A landscape with many valleys, sampled at points; each row gives a point and its height.
A ball rolls from a point to the lowest of its 4 nearest points, and stops where none of them is lower. Distance is the straight distance between rows; heights are no part of it.
j711: 106 90 194 121 125 130 83 131 164 107 119 129 108 117 101 135 140  height 561
j514: 104 91 183 106 127 115 127 119 173 105 148 152 140 136 123 114 125  height 629
j974: 98 112 160 147 130 95 117 122 129 125 119 113 109 153 130 134 157  height 260
j939: 163 136 115 127 152 141 146 149 122 121 146 130 133 122 134 131 110  height 318
j179: 134 162 79 144 112 126 111 139 130 168 111 135 106 119 145 110 122  height 346
j125: 164 149 110 116 141 177 146 126 102 115 127 134 154 103 116 130 113  height 298
j823: 110 94 125 98 127 124 133 126 170 102 149 147 161 132 112 123 112  height 117
j650: 124 126 122 126 128 88 138 136 120 119 147 124 127 153 130 141 128  height 116
j538: 95 111 168 150 129 101 115 127 126 133 108 108 96 146 123 139 154  height 297
j474: 163 143 105 127 128 158 131 148 119 126 129 128 142 105 124 124 111  height 77
j656: 135 162 80 146 109 145 128 148 120 167 97 142 114 128 150 124 122  height 202
j559: 96 114 151 124 114 87 114 120 136 118 130 122 129 131 111 129 158  height 363
j633: 104 90 152 103 128 119 141 127 175 99 153 155 154 148 118 111 114  height 812
j788: 112 116 150 138 137 89 132 124 125 133 131 112 113 155 129 137 148  height 190
j655: 95 111 166 137 120 89 109 122 138 119 117 112 108 132 111 130 155  height 309
j717: 107 95 195 115 123 121 134 114 167 105 153 150 135 160 127 115 110  height 605
j86: 160 127 132 133 144 114 114 128 130 147 145 104 108 119 144 109 130  height 101
j917: 135 150 104 136 121 120 101 121 132 159 124 115 93 103 149 98 124  height 189
j573: 166 131 123 135 142 120 132 139 128 138 148 121 118 134 142 129 123  height 513
j521: 139 165 113 104 121 188 155 110 85 123 113 150 176 96 121 99 133  height 476
j586: 144 149 117 118 143 171 164 119 95 102 138 144 151 130 132 153 109  height 293
j92: 128 163 99 128 114 182 148 118 88 132 93 133 157 98 116 112 131  height 378
j500: 123 165 96 134 114 181 140 127 93 131 94 131 152 96 115 112 124  height 353
j251: 142 115 149 140 149 107 129 121 128 143 136 102 100 146 146 127 144  height 368
j652: 135 108 151 144 159 112 115 119 133 144 130 103 95 139 155 126 140  height 390
j62: 130 156 93 143 122 113 100 134 133 162 112 125 91 118 152 107 127  height 455
j302: 164 148 100 132 126 138 124 138 128 133 131 119 135 103 130 123 115  height 312
j434: 104 96 116 103 110 108 130 125 151 109 143 133 162 127 106 137 119  height 882
j11: 94 103 176 162 119 113 90 131 147 126 91 109 96 137 107 148 150  height 357
j693: 115 102 168 159 145 120 102 129 131 140 111 98 86 150 142 143 152  height 370
j735: 145 129 118 132 135 110 155 138 121 119 145 129 130 150 135 140 122  height 358
j920: 158 160 94 133 113 131 111 144 135 146 116 121 123 99 130 113 115  height 230
j914: 119 146 101 117 133 142 157 119 97 90 139 141 151 143 128 164 107  height 340
j471: 101 95 150 103 116 104 124 128 157 111 150 141 151 127 111 111 129  height 669
j420: 100 112 131 121 116 82 129 125 134 117 140 126 133 137 112 127 142  height 402
j329: 110 132 98 114 113 120 147 127 122 100 144 139 152 144 109 158 108  height 497
j419: 149 116 143 135 148 118 112 122 131 146 141 98 98 130 152 116 139  height 452
j639: 142 122 132 138 143 122 90 114 132 162 129 94 90 108 155 110 130  height 563
j398: 121 112 155 145 148 98 128 123 125 134 125 111 98 153 135 129 146  height 267
j493: 100 96 176 119 119 107 103 119 151 112 122 131 129 124 107 120 144  height 389
j197: 126 160 80 152 113 167 143 142 101 161 91 142 135 127 136 125 125  height 94
j969: 149 155 90 139 118 159 129 136 123 143 111 127 143 96 120 120 111  height 250
j407: 143 158 81 147 107 161 132 149 113 182 105 151 114 133 161 135 135  height 188
j40: 155 145 112 129 141 161 146 135 108 108 139 137 143 119 125 143 110  height 238
j117: 103 110 98 104 117 119 135 119 137 105 144 131 164 135 104 152 110  height 702
j391: 160 149 86 135 115 153 122 142 114 189 106 152 105 132 168 139 135  height 256
j215: 143 161 113 123 127 182 145 118 98 120 111 127 163 95 116 110 129  height 360
j685: 152 158 119 105 142 180 163 110 95 108 130 149 164 113 131 128 110  height 334
j202: 122 127 108 126 127 106 148 130 120 110 147 133 138 149 117 155 111  height 391
j854: 102 95 204 106 129 125 105 120 158 108 131 145 126 132 117 122 136  height 490
j184: 158 123 133 132 147 107 132 131 133 136 147 114 109 139 142 130 133  height 488
j796: 101 101 158 111 116 99 116 121 154 118 137 133 136 123 110 124 146  height 470
j327: 133 140 114 125 139 139 160 135 104 105 138 136 140 140 122 162 110  height 330

Where does a ball stop that starts at each point below?
j327 | j474
j854 | j788
j685 | j474
j586 | j474
j796 | j788
j693 | j788
j215 | j474
j711 | j788
